Points on a hilly landscape, in no order, each with its height.
From any point a ball rolls to the lowest of the 3 points nearest to it. It stops when none of these is lower. Distance is the straight distance between rows; heights are no part of it.
kuzam (h 284): [-22   9  33   1   1  -4  18 -37  60  -5 -25  25  13 -33 -37  21 -40  -2
 -25  26  -3  -4  17   8  -4  -1  14   4  23 -22 -31 -16  16  33 -34  11
   8  23]
tid (h 317): [-34  14  18  -5  18  -5  19 -28  47 -25 -22  30  15 -17 -30  29 -35  -9
  -3  11   7 -14  -8 -29   2   7   2 -21   3 -37 -20 -28  20  31 -16  -7
  -7  37]
basip (h 237): [-10 -19  32 -14  -7 -39  16   3  10 -44   1  21  18  15  62  13   8 -35
  46  26  38 -48 -45 -92  -7  42 -29 -28  42 -41 -18 -10 -15 -28  10   5
  -8  14]
Zade (h 339): [ 28  19  18  22  10  15 -24  -5  37 -15  10  24  -7 -51 -18  -4  -8  -7
  -2   8   0   6  -1  24   8 -20  23  -7 -13  18  -6  14   3  13  -6   5
   3  -7]
pesa (h 329): [ 13  11  49  -1 -12   8  43   4 -12  10  27 -21   1  33 -35 -20 -32  38
 -12 -35  -1 -16  17  30  24 -28 -22  62  -3  24 -14  47 -24  14  -2  32
 -27  24]
Gapon (h 878): [ 18 -13 -38 -15 -11   7   5 -58 -54  52   4 -32 -28  -7  -9  11  70  34
  -1 -22 -12  19 -14  27 -37  35  39  60 -10  -4  40 -22 -28 -33   6  17
  17 -20]
lig (h 175): [-47  -1  15  15 -20 -59  14 -11 -60  20  38  -2  25  15 -46 -26 -32  37
  -8  25   4 -30  17  52   3 -30  -7 -23  10   7 -25  58  29  11 -41 -18
  24  11]
Nif (h 141): [ 34  24  14 -14  30 -27  21 -17  -1 -15 -30  15 -39 -14  33 -54  39 -18
  55 -17 -20   0  -5 -73  14  55   1  13 -23   8  39   0 -61 -45  54 -44
  -3 -28]
lubu (h 156): [  1  -3   4 -20   2  16 -10  35  -6 -49 -22  35  -1   3 -16 -35  22 -43
  69 -22 -28 -21 -22 -39  15  43   6 -16 -42  18 -42 -24 -42 -29  23 -42
 -11  22]
saf (h 207): [-48  -3 -15   8   9 -67  35  -7 -68  29  32  -9   7  48 -42   9 -14  67
   8  -1  11 -36  30  43 -12   3 -18  -6 -24   0 -45  24   2  -4 -46 -10
  -3   6]
tor (h 406): [ 29  13  -7   7  10 -25 -24   5 -16  -3   0  -8 -39 -27  32 -28  32 -12
   9  46   7  30  11 -13  -5  -4  26  -8 -29 -27  26 -26   2 -50  47 -30
  -3 -57]
ged (h 162): [ 16  12   7 -18  49   3  29  26 -19  13 -34 -15  11  38 -42 -15  -5  32
   9 -20 -22 -33  29   4 -10  13 -16  49 -33  17  20  27 -46 -31   4 -29
 -39  29]
Bikin (h 129): [ -4  -2 -24  -3 -15  15  35  25 -52 -13 -14  -6   7  17 -54 -37 -23   1
  38 -64  12  -2  -2  30  32  15 -34   3  15  36 -67  16  -5  18  -8   1
  -8  31]
Gur (h 193): [-25  -7 -44   9  -8   4  20  22 -36 -31  -5  -2  44   9 -18 -40 -28 -22
  43 -38  16   5  19  30  69   7 -60 -13  29  60 -49  27  31  61 -26   9
  10  53]
razag (h 209): [-13 -29  10  -3  -6  14   0  14  37 -32 -12  25  16 -24 -22  13   6 -26
  30   3   6  -8 -18 -32  23  20   5 -20 -22 -17 -12 -19 -18  19   8 -10
 -24  41]
kizok (h 369): [ 15  29 -10  -1  17 -18 -20  29 -21  -1  -5  -1 -33 -25  -7 -16  -6  49
 -29  18  32  12   1   3   5 -17  33   0 -15  10  32   7  13 -42  16  -6
 -20 -56]
refim (h 152): [ 36  19  14  -6  28 -22 -13  10  14 -24  -4  27 -31 -29  29 -31  23 -47
  41  20  -5  -7  14 -36  14   9  25 -29 -30  -9  21 -22 -33 -29  39 -37
 -16  -5]
ritu (h 140): [-22  12 -42  20   8 -33 -29 -27 -24  -2 -56 -12   3  50  15  16 -42  -6
   8  26  12   5  35  57  47 -44 -57 -93 -15  20 -23  25 -12  16 -68 -21
  12  26]
Nek (h 542): [ 14 -21  22   4   9  17 -35  -7  27  -8  39 -41 -13 -39  18 -24  17   7
 -40 -38   8  54 -19   9  53  -3 -32  28  17  60   5 -13  -2  48  22  13
  14  -1]
nugot (h 194): [-16  11  45  28 -13  20 -10 -28  76  14  -5  11  12 -30 -24  -5 -29  11
 -21  10 -20  -8   2  51   8 -18   8  12   1  12 -30  19  18  51 -57  31
  11  12]
fibe (h 347): [ 13 -36 -59 -50 -22  47  -6  12  -3 -32 -25  -4  21  34  65  20  32 -38
 -12   1  -1   9  13 -57 -33  16 -12   2  37 -26  38 -23 -27 -10  21  42
   4 -21]
pur (h 358): [-25  44   6  -8  10 -26  19   8 -13   9 -31  72   7  29  -9  -7 -32 -40
  25  58 -20 -21   4  13   9  19  24 -17  -3 -12 -14 -47  26 -33  -4 -31
   3  38]
gagu (h 137): [-33   4  62  -1 -11 -36  24  -1 -28  24  57  -1  18  15 -27 -22 -23  70
 -46   2   7 -38  23  45   0 -40  -5   0  -5  19 -26  67  16  25 -39  23
  19  -7]
ruveb (h 435): [ 13 -28   5  25  12  26 -34 -10  41 -10  15 -16 -18 -41  -7  -2   9 -15
  -8 -27   1  52 -10  11  13 -18   0  -7  -1  15   8  -8 -26  23  26  13
   6 -15]
Mavu (h 440): [ 34  25  11  23   9   7 -32   5   2  -2  21  17 -20 -36  -9 -16 -14  24
 -29  -5  18  -4  -2  26  14 -42  26  10 -13  19   0  38  -1   7 -14  15
   6 -35]
vifo (h 185): [ -8   9 -35  -6  45  -2  48  12 -46  46   2 -24  19  40 -32  -6  17  19
  22 -49  -8 -27  63  58  -6   8 -47  26 -38  24 -40   7 -55   5  -8   1
 -47  51]
nako (h 706): [ 10  -6 -46  10  12 -18  -7 -12 -34  51  48 -27 -16  -8  27  38  17 -55
 -27  28 -40   4  -7  -3 -61  19  48 -33  17 -60  76 -16  70 -17  13   3
  54 -24]
nofib (h 267): [  6  29   3   6  -2 -20  -5  44 -28   7  25  37  -1 -22 -29 -23 -29  30
 -16  31   9 -37   5  19  17 -18  30 -10  -5  25 -11  37  17 -17  -2  -5
   8 -19]
Pov (h 81): [ 31  14   0 -17  -5   6  21  11 -42 -16 -24  14  -7  23 -57 -32 -24  18
  32 -47  -6 -28  -9  -1  16  15  -9   5   0  29 -46  11 -30 -19   3 -23
 -23  17]
des (h 371): [ 29 -43 -66 -12 -27  48  -7   9   3 -20  -3 -28  29   5  67  52  63 -38
 -34 -20 -18  35   9 -24  -2 -10 -46  16  51 -14  30 -14   7  38  19  22
  -3  10]
tebeg (h 177): [ -9   4 -58  24  40  -6   1  -9 -27   5 -37   2  10  40  -5 -33 -33 -17
  44 -37  21  12  21  35  34  -1 -52 -57   5  14 -51  52  -7  27 -19  -6
  18  30]
gaz (h 135): [  7 -43   9 -13  16   9  -4  18  36 -31  -6  12   8 -26  20   5  34 -47
  26   2 -14  -6   1 -63  14  11  -3 -20 -31  -5  17 -15 -42   7  43 -10
 -15   9]
fas (h 827): [ -7  20  -9 -13 -15  16   4  -9  14  84  23 -79 -29  30  55 -24   4  46
 -43 -22  16  25 -35  68   9  -8 -12  76  -5  29  20  29  39  45   7  59
 -19  14]
tugo (h 311): [-53   5 -41   9 -14  20  14  -7   7 -44 -49  20  53  10 -29  -1 -45 -14
  32 -11  -5  16  13  19  31  14 -11  -6  16  15 -43 -31  10  56 -39  -2
 -15  41]
Zol (h 338): [-31  34 -45  15   7  -4   0 -21 -18 -23 -63  40  17  64  -6   0 -47 -19
  17  15   4  -4  33  25   4  11  -8 -48   1  -4 -33 -44  20  12 -36 -28
   4  42]
lukiz (h 249): [-35   6  44  20  42  -5  27  26  -8  35  39 -15  33  21 -20 -10   0  54
 -46 -27   2 -19  34  38  -8 -25  -7  39 -43   6  28  47  -7   0 -16  36
 -31  25]
guson (h 111): [ 16 -26 -14  -2  28   3  -1  -8  21 -28 -18   6 -21 -14  31 -27  45 -43
  31 -12  -7  21   8 -54   1   7   7 -21 -16 -11  41  -3 -33 -13  59 -24
 -13 -16]
tur (h 596): [ -4  13   6  -9 -21 -35  -4  31 -46  22 -24 -14 -39 -11  30 -54  32  27
   7  33  14  23   5 -32 -10  26  29   9 -15 -13  57 -40  21 -87  43 -41
 -10 -79]
Mogu (h 428): [-22 -46  34  -5 -24   8  19 -10  72 -28   5 -16  40 -34   2  48 -22  19
 -21   9 -12   5 -31 -11  41  -9 -55  38  38  -6 -45 -21  14  62 -34  30
  12  21]
lov (h 212): [-28   1  33 -29  17 -26  25   1  25 -45 -23  21  34  11  11  22 -16 -17
  30  30  17 -39 -43 -69  -5  30 -12 -22  17 -48 -36 -31   4   0   0 -25
  -7  21]
Vor (h 587): [ 13 -12  -6  33  -8  32 -44 -49  31  11  10 -25 -28  -5  24  64   9 -12
 -18  -7 -17  36  11  15 -50 -26   1 -27   0 -22  22 -14  10   9  -2  -8
   8 -22]
paka (h 153): [ 28 -50 -26 -30  -2  11  17  28  24 -36 -26   8  17   5  70  22  51 -58
  17   5  -9 -35   7 -77   0  23 -38  -1   7 -19  34  -8 -56 -15  40  12
 -18  13]
tezog (h 843): [-16  22  -8   0  -7  16  -6 -24  -6  57  24 -55 -15  11  39 -19  -7  62
 -27 -44  22  26 -45  63  -9 -13  10  85  -5  28  25  20  22   7 -24  46
  -8 -33]
biton (h 115): [ 33  35  -8 -22  12   1  11  19 -50   3 -22  43 -33  39 -34 -25 -18 -10
  47 -13 -20 -35 -12  -7  20  16  19 -10 -14  14 -53   2   3 -43   5 -47
  -8  16]
fogo (h 206): [ 10  39  33  -4  19 -35   3  31  10   6 -14  46 -31  -9  13 -21  15 -80
  56  50 -24 -28   1 -20   7  36  -1 -30 -26 -15   2 -54  -5 -46  26 -28
 -11  28]
mamim (h 374): [ 12 -31 -26 -19 -69  15 -24  -6  15 -37  13  22  20  -4  62   6   1 -39
   5  49  52  -5 -29 -76 -35   5  -3 -21  47 -23 -37  15 -14   2  -5  14
  35 -49]
ruf (h 520): [ 17  26  40  26  -7  13 -18  -2  23  12  36  17  -1 -33   2 -11 -30  16
 -21  18   0 -15  -1  57   8 -49  26   7 -10  37 -20  62  20  25 -47  28
  30 -18]
napob (h 168): [  4   2 -37   2   5 -17  50  -9 -50  25 -11 -17   8  38 -45 -11 -16  23
  30 -54   5 -25  16  44   3   7 -36   2  -3   6 -64  38 -27  10 -21  -7
 -21  32]
luma (h 196): [-29 -16 -51  15  16  11  -8   8 -16 -17 -47   8  51  46  -8  -9 -27 -29
  27 -47  18  24  25  26  74   0 -70 -57   0  41 -31  24  -8  41 -29  12
  21  44]
sil (h 819): [  1   9 -33  -5 -13  12 -13 -41 -15  64  12 -55 -30   3  29 -11  42  42
 -23 -39  10  39 -33  51  -6  18  -5  78  16  35  25   5  13  19   3  53
 -19   5]
Nini (h 259): [ 20  33  16   3  10 -32  -9  27  -3   6   0  19 -24 -24  48 -24  17 -58
  43  56 -16  -9  11  -6  -3  -2  24 -23 -29 -16  13 -47  -8 -65  44 -23
 -28 -33]
Daz (h 160): [ -5   2  44  -2  27 -26   5  25  29 -40 -15  27  13   0  33  -1  42 -56
  63  21  -9 -48 -15 -61 -11  52 -11 -32 -22 -17 -11 -51 -20 -40   9 -21
 -13  47]
tad (h 159): [-35  13  42  17  28  -4  20  19   7  35  11 -57  15  16  28 -17  -6  67
 -52 -32  13  -6  -4  57 -21 -37   7  40 -29   5  46  59  20  26 -15  57
 -12 -13]
ruv (h 341): [-20  42   0  -3  14  -6   4   4  -2 -14 -44  49  -1  39 -20 -17 -16 -45
  51  22  -8 -22   3  -5   1  22  14 -25 -14  -8 -36 -46  25  -4 -14 -36
  -1  40]
pepub (h 352): [-24 -40  26 -11 -15   6  21  -2  65 -37 -15   9  44 -21 -29  44 -28   8
  -5   7   5   3 -32 -35  16   4 -18   7  26 -34 -34 -14  -3  42 -17  -1
  -3  17]
laval (h 461): [ 11 -14 -18  19 -13  36 -30 -44  11   7   2 -30 -12  21  23  50  30 -37
 -11  -6 -16  38   3 -13 -56 -10  17 -26   8 -47  53 -11   8  -1  12   2
  15  -7]
fiz (h 884): [ 29 -25 -32   9   5 -13  -7 -48 -52  55  62 -15 -24 -10   3  25  40   5
 -14 -49 -32  12 -26   5 -41  26  49  22  12 -16  42  -8  19 -20  -1  -1
  61 -30]
fiseb (h 388): [ -4  33  13   4  -9 -18 -16  50 -26  16  11   5 -16 -29 -30 -28 -17  39
 -40  31  23   7   4  32  -4 -36  40 -22  13  35   9  16  29 -32  10   4
  -2 -60]
tuk (h 431): [ 20  18  12  20   6   3 -12  -6  54  -7  -7  23 -21 -37  -6  30  -4 -19
 -10  48  -5   0   6  10 -18 -21  22 -32 -10 -22  -7 -12   5   2  15   7
 -19  -2]
pesi (h 180): [-15  -8  28 -13  19  -2   2  10  38 -35 -21  39   8  -7  -6   5  11 -47
  50  21  -2 -29 -12 -43  -4  35  12 -29 -15 -29 -10 -43  -9  -4  24 -22
 -25  41]
Nunu (h 604): [ 19  19  -7  12  -8   7 -23 -48  -5  23  29 -40 -22  29  28  71   1 -41
 -39   2 -38  21   8  -7 -48   1  17 -24  10 -42  66 -14  50  -8  -9 -13
  35   4]
Toz (h 291): [ 15  23  28   7  36   7  26  19 -15  20   4 -20  16   5 -29  -5 -32  51
 -40 -29  11 -17  10  26  15 -23 -10  63 -15   2  31  41 -18 -22  -6  19
 -37   7]
Famed (h 877): [ 41 -24 -33 -39   0  27  24 -31 -33  12  39 -23 -19   2 -20  -5  54 -36
  14 -58 -65   3 -11 -16 -54  35  44  -7  30 -18  49 -10  16 -28  45  15
  59  -2]
fulel (h 396): [ 39 -24 -46 -39 -56  30  -1   1  20 -17  12   6  18 -11  63  58  20 -23
 -53  -4  23  10  -4 -54  14   5 -48  12  64 -20 -18  -7 -26  37   7  47
   7 -21]
zekit (h 204): [-38   9   3   3  60 -26  10  41 -40  26  25  -4  20  43 -52 -14  15  34
   2 -30 -11 -18  84  36 -33  -2   4  11 -74  21  23  27 -14 -10 -13 -11
 -37  33]
sudov (h 682): [ -6 -12  -2   8  -7 -11 -27  -5 -50  36  25 -21 -38 -20  -2   5  26   7
 -25  31  11  35  -7   4 -36   0  38   4 -16 -18  59 -36  47 -44  23 -38
  48 -59]
Toze (h 858): [-35  25  23   8 -34 -10 -27   1 -12  35  48 -46 -29   5  25  -8 -24  56
 -41 -17  17  32 -26  38 -40 -36  21  41  -5  46  26  11  61  -1 -54  -2
  31 -53]
gazuz (h 181): [-43  17  49   9  19 -63  37  27 -38  55  40  -4   2  16 -61  -6 -13  67
 -48   4  14 -35  40  33  -9 -18   7 -41  10  15   9  37  -4 -20  -3   6
 -22   5]
feso (h 170): [-46  21  70  17   1 -45  36  18 -10  39  38 -15  -4   3 -17 -20  -5  71
 -75  -5  17 -25  34  54 -23 -33  -2 -26  11  22  13  47   7   6 -12  32
 -13 -11]
dar (h 277): [ 21 -13   3   6   1  12  -6 -12  41 -16 -22   5 -26 -14  39  24  20 -42
   2  25  16   5   7 -52 -26   8   8 -59   0 -47  13 -14 -23  -2  33  -1
 -38 -13]
dovi (h 377): [ 22  -4  32  -5 -40  33  12   4  -1 -15  18   3   1  -1 -64 -31 -43   7
  12 -30   1   3   2  17  44  -9  -6  31   1  57 -36  20  -3  26 -11  10
  -3  35]
gemi (h 176): [ -3 -27   4  23  -7  33 -21 -17  63   9  10 -32  -6 -14  31  22   9  -7
 -20 -33 -23  44 -14  17   5 -28 -16 -10  18  13   9 -24  -3  50   7  15
  -8  -1]
pev (h 192): [  5 -17  17   3  17  20 -13   6  41 -23  -5  23  -3 -44 -21  13   6 -26
  13  -3 -10   7 -15 -20  18   4  17 -20 -27   5  -8  -6 -30  21  22  -7
  -6  20]
Nug (h 363): [ 15 -37 -44 -17 -11  35 -11  -9   5 -32  -6 -19  -3  39  34   2  51 -49
  11 -11 -16  26  14 -43 -48   0   0 -20  18 -47  60  -3  -3 -13  39   2
   1  -4]
nezeg (h 121): [ 30  29  12 -13  30  -9  12  14 -46   3   1  18 -10  27 -51  -9 -34  33
   1 -15   2 -44   6   0  14   0   3  16 -14  15 -25  28 -19 -49  -9 -11
 -26  13]
faki (h 874): [ 33 -36 -33  -9 -17  18  21 -63 -30  28  29 -26 -22   2 -14  -3  55 -11
   7 -61 -33  39 -12   6 -34  30  26  25  29  -7  20 -22  -1  -7  26   1
  31 -14]
nom (h 302): [  7  30   6 -14   6 -40 -13  66 -25  24   4  51 -25  -8 -16 -36 -15   4
   5  48  -8 -18  -1   4  28 -16  39 -23  -1   8  12  -5  20 -51  24 -24
 -12 -31]
Nume (h 803): [ 24  23 -14  13  -3  12 -23 -28 -13  29   1 -33 -24 -29   9  -8   6  43
 -32 -31  31  47 -32  23  12   4   9  68   3  12  22  18 -16  -8   8  23
 -10 -39]
gimin (h 769): [  7 -23  -2   9   1  -6 -35  -2 -25  31  22 -20 -23   9  26  25  20 -35
  -9  47   0  33  10   4 -35  -8  28 -17 -33 -38  56 -40  30 -41  39 -33
  36 -42]
timev (h 332): [ 15 -26 -22 -16 -39  20 -12   8  24 -22 -20  -3   4  27  48  51  21 -18
 -13  -7  16   9  -9 -61 -40  15 -13 -35  31 -38  17 -10 -28  10   9  36
 -11 -27]
lubi (h 381): [-23  -3  32 -26  -5 -14  20 -15  51 -42 -10  11  33 -36  -9  19 -54   5
  -4  25  13 -12 -26 -50  -5  -9 -24 -28  60 -49 -42   9  15  33 -27 -26
  31  -1]
dekir (h 290): [-18   1  30  11  42  -1  24  33  11  43  30 -55  -1   4   0 -36  25  31
 -31 -37  -3  10   9  63  11 -26 -16  83 -36   9  39  50  34  15  21  47
 -16  43]
gor (h 202): [ 28  44   0 -18  22 -20   3  34 -33  -5   0  29 -31 -15 -15 -14 -16  16
   2  17  16 -22   2 -14  23 -11  27   4 -16   9   3  24  -7 -37   5 -18
  -8 -24]
mudap (h 189): [-19   3   0  16 -16 -23  19 -25 -54  10  31  13  27  40 -41 -12 -42  30
  25  -2   5 -16  19  52  12 -31 -10   7  -8  12 -55  58  10  16 -41  -5
  19  10]
vuz (h 602): [  8 -49  26  18   3  23 -25  14  46 -26  51  -8  12 -37   2  13   9   5
 -12  11 -11  18  -9   1  46  -8 -39  39  -5  63 -29 -35  20  71  -7  23
   7  40]
Muk (h 169): [ 13  39  -8 -14  51 -12   4  20 -15  12 -44   7 -31   1  17 -31  28  49
  26  12 -12 -23 -19 -29  14  48   0  37 -26  -4  70  20 -38 -58  21 -26
 -39 -10]
Zirom (h 271): [-12 -29 -20  -2 -27  38   6  42  -9 -46  -9  21  30 -14 -45  -9  -6 -15
  40  -6  -4   2  -4  -3  44  12 -22  12 -16  31 -50 -27   1  33 -14 -16
 -18  59]
Nalor (h 458): [ 39 -48  -1   3 -10  33 -12   4  40 -25  14  -3  12 -13  43  70  33   3
 -47   2 -17  -5 -14 -25  51  -8 -68  42  31   3 -21 -20  -6  66  -2  29
 -14  45]
lik (h 324): [-38   8 -21   4   4  15  19  -1  17 -30 -48  44  30  22 -44   2 -32 -25
  35   2  -3  -6  -3  -2  12  24   8 -14  -1  -6 -36 -41  13  23 -27 -14
  -2  49]
kol (h 370): [ 14  13 -17 -45 -45  34 -20 -36  -7 -17  19   1   4  40  36  40  -4 -16
 -37  -2  22  25  -2 -64 -65  20   8 -34  39 -39  18 -32  -2 -15  -5  24
  34 -31]
Zerag (h 359): [  6 -12  -9 -15 -60  16 -22  -2  42 -21   5  -6  11 -13  46  49  12  -4
  -9  11  29   6 -44 -54 -35  -1 -19 -46  53 -31 -33  14  -1  27 -12  20
  18 -45]
Lizi (h 161): [ 25   6   8 -27  12   5  -8   3  -6 -20 -24   7 -21 -16 -23 -32   0 -10
  19 -25   4   5 -18 -45  37  16   5  17 -24  29  15  -2 -48 -18  38 -28
  -1   0]
vabe (h 526): [ -3  13   3 -13 -10 -14 -22  32 -33  22  -4  -8 -31 -25   5 -26  11  28
  -3  30  21  35   9   0 -13 -21  49 -10 -13   1  33 -33  19 -54  48 -32
   0 -79]
Fipep (h 354): [ 19 -22 -52 -55 -44  46 -14 -16   8 -37  16   3  31  30  54  27  10 -41
 -16 -10  26  22 -10 -72 -40  14  -8   3  44 -11  -7 -40 -25 -17 -17  35
  33 -52]
rov (h 235): [-34 -33  -8 -23   4  13  19  14  28 -42 -41  19  43   0 -12  27 -14 -34
  37  11  -6 -32 -34 -44  23  36 -13  16  -9 -25 -39 -38 -17  10   3 -23
 -25  47]
nus (h 392): [-12 -10  24  16 -11   6  -4 -22  90  -4 -19 -10  -8 -41   3  55  -5   9
 -20   5  -7   3 -20   4 -17 -22  -1 -23  22 -22 -28  -6  -5  36 -15  18
  -7   1]
nuga (h 214): [ 20  35 -25  -4  30 -18 -13  29 -19  15 -40 -16 -24  -5   7 -25  25  53
 -16  20  20 -10   0 -15   5  18  16  35 -11 -13  58  23   2 -56  23  -3
 -39 -38]
duze (h 195): [ -7  24 -16  10  -6 -26  12   6 -43  14  15  40  13  29 -51  -8 -36  22
  19  29  -5 -31  11  30  16 -17   2 -15  -1   3 -32  41  30  -6 -23 -16
  33  18]
nas (h 509): [  1  13  23   2  -2 -30  10   3  36  14 -20  19 -13 -27  19  29  -5 -32
  -4  91   0  -5   9   0 -16  -2  21 -33 -11 -31 -15 -35  13 -25  27   9
 -27 -12]
dop (h 218): [-28  20   3  26 -23  -6 -12 -28 -15   3 -16  36  28  12 -46   5 -49   9
   0  39 -21 -19  27  57  19 -13  21   1   7  12 -18  37  33  23 -52 -14
  27  37]
Zolol (h 865): [ 18 -31 -23  20  -1  23 -27 -56 -12  29  34 -29 -26   0  14  14  21 -15
  15 -53 -21  62 -11  18 -29  -3  22  11  14 -16  25 -23  11   9  19 -13
  36 -16]
refar (h 247): [  2 -60 -18  -2  -9  18   9  20  41 -32 -11 -10  16 -29  12  53  22 -19
 -17  14   1 -13 -21 -56  24   6 -42  -3  19 -36  -5 -12 -31  29  15  13
 -22  10]
Kop (h 881): [ 31  -4 -29  -8  -3  -3  -1 -55 -36  11 -14 -12 -31  -1   5 -19  64  25
   7 -15   2  30  -1 -20 -30  40  37  32  -8 -29  31 -14 -15 -41  30 -17
  24 -44]
bebaf (h 147): [  7 -43  21 -22   9   1   8  28  26 -45 -20  16  15  -5  31  -6  36 -59
  60  -2 -34 -32 -10 -64  14  34 -15   0 -39  13   8 -24 -44 -26  38 -34
 -11  41]
loler (h 155): [-35   8  55   7  -2 -43  28  11 -35  31  44  -3   1   4 -43 -17 -22  73
 -47  14  13 -42  29  37   0 -28   2 -21  12  29 -11  52  11  -1 -25  12
  24  -1]
Bav (h 391): [ 12  -9   8 -19 -65  10  -3 -12  20 -19   7 -10 -19   5  58  16   0 -14
   2  59  49  -5 -16 -64 -51  14 -14 -62  52 -39 -22 -10  -1 -26  11   9
   1 -31]
Tek (h 299): [-59   6  -6   6 -27   0   9 -49   5 -34 -54  17  57  19 -14   3 -65   8
   0 -30   1  12  41  20  23 -28 -28 -14  33  20 -38 -30 -10  71 -87   8
  -3  20]
Guzab (h 278): [-39 -19  31  24 -32  29  15 -37  34 -11 -21   4  50   1 -36 -24 -67   4
  -6  -1 -19   0  27  33  23   0  -3  24  17  26 -29  -8  13  66 -64  33
  12  43]
bida (h 393): [  2   2  18  12 -11 -28 -16  52  -1  22  -4  17 -17 -18  31 -25   7 -47
  32  73  -9   1  12   2 -13 -16  31 -25 -29 -15  17 -49  -2 -58  48 -12
 -28 -55]
tatog (h 217): [ -5  26  11   0  52 -27  15  47 -27   2  -8  -4   5   4 -28   5   4  66
 -31  11  18 -30  13   3 -14   0   5  18  -5   9  55  33   4 -45  -7   2
 -48 -12]
fug (h 157): [-14  10 -59  25  13 -43   1 -32 -55  16 -14   0  10  47 -11 -17 -35   8
  34   4   9   0  19  62  29 -15 -35 -44   2  -1 -47  43  13   6 -41 -29
  29   8]
Gof (h 151): [ 20  40   7 -21  50  -9  21  37 -35   7 -30   5  -5  32 -23  -9   2  37
   5  -4 -12 -42   9 -17   7  14  -2  32 -18   7  19  23 -26 -60   4 -38
 -40   6]
Dus (h 158): [ 22  25  32   0 -11  11  -8   0  18  27  28 -23  -9  -9  18 -30 -46  37
 -42 -27  12  12 -17  46  32 -27   9  53  -2  42   0  55  -5  18 -13  37
  14 -27]
Mazot (h 553): [ 10  31  -5  35  -5  11 -38  16  12  10  16   7 -11 -47  -1  -8 -15  14
 -41  31   9   8  -7  47  -9 -46  28  -7  -5  27  -7  19  23   8 -12   4
  24 -46]
tunaf (h 312): [  3  15  16  33   3  17 -14 -15  55   0   1  27   5 -50 -42   7 -16 -26
  -2  24  -6  -1  -6  27  15 -21  26   2 -12  16 -18  11   8  32 -17  21
   1  25]
Sok (h 326): [ 19   3  47  18 -28  40  -8  -6  57  20  31  -1  -2 -22 -23 -30 -41  -4
 -22  -6 -13   7  -6  37  34 -22  -8  25  -7  55 -27  23   4  52 -31  43
  27  17]
sizug (h 787): [  7  -9  -8  38  -5  14 -40 -43  -1  25  45 -36 -19 -17  29  33  10  -1
  -7  -9 -21  46 -19  38 -30 -27  34  27 -19  -6  30 -13  37   9  -7 -30
  43 -37]
Fave (h 188): [ 11 -56 -20   7  12  29 -11   4  35 -23  -6 -11   4 -26  20  24  37 -27
  -6 -17  -3  25   1 -27  -4  -6 -17 -33   6 -12  37  -9 -22  24  36   5
 -14   1]
rumin (h 698): [ -7  19 -16  17 -15  -8 -38 -12 -33  20  14 -41 -35 -21   7   4  26  60
 -32 -16  21  33 -26  22 -25  -7  37  47 -14   7  35  -1  31 -20 -12   2
  17 -60]
volor (h 238): [-39   1  15 -15  23 -11  19   9  10 -59 -49  28  41  38  14   2   8 -35
  58   2   3 -38 -16 -43  -9  49 -17 -10  -1 -38 -51 -74   6 -29  -3 -21
 -12  35]
Zipo (h 876): [ 12 -59 -44   0 -15  27  -9 -16 -18  -8   5 -31  -6  -6  15   1  64 -37
  -5 -55 -32  60   7 -12 -25   9  -5  10  43  -8  32  -7  22  25  43  -1
  29 -12]

Where does a ball stop that starts at each point below?
zekit | Pov
Mazot | nugot
mudap | gagu
tatog | Pov
Mogu | nugot
Mavu | nugot
nuga | guson
rov | guson
ruv | guson
Nalor | guson

For each start below, name every point that the ball comes to, in order.
gimin | tor, Nini, refim, guson
Zol | tugo, Zirom, razag, pesi, Daz, bebaf, gaz, guson
basip | Daz, bebaf, gaz, guson
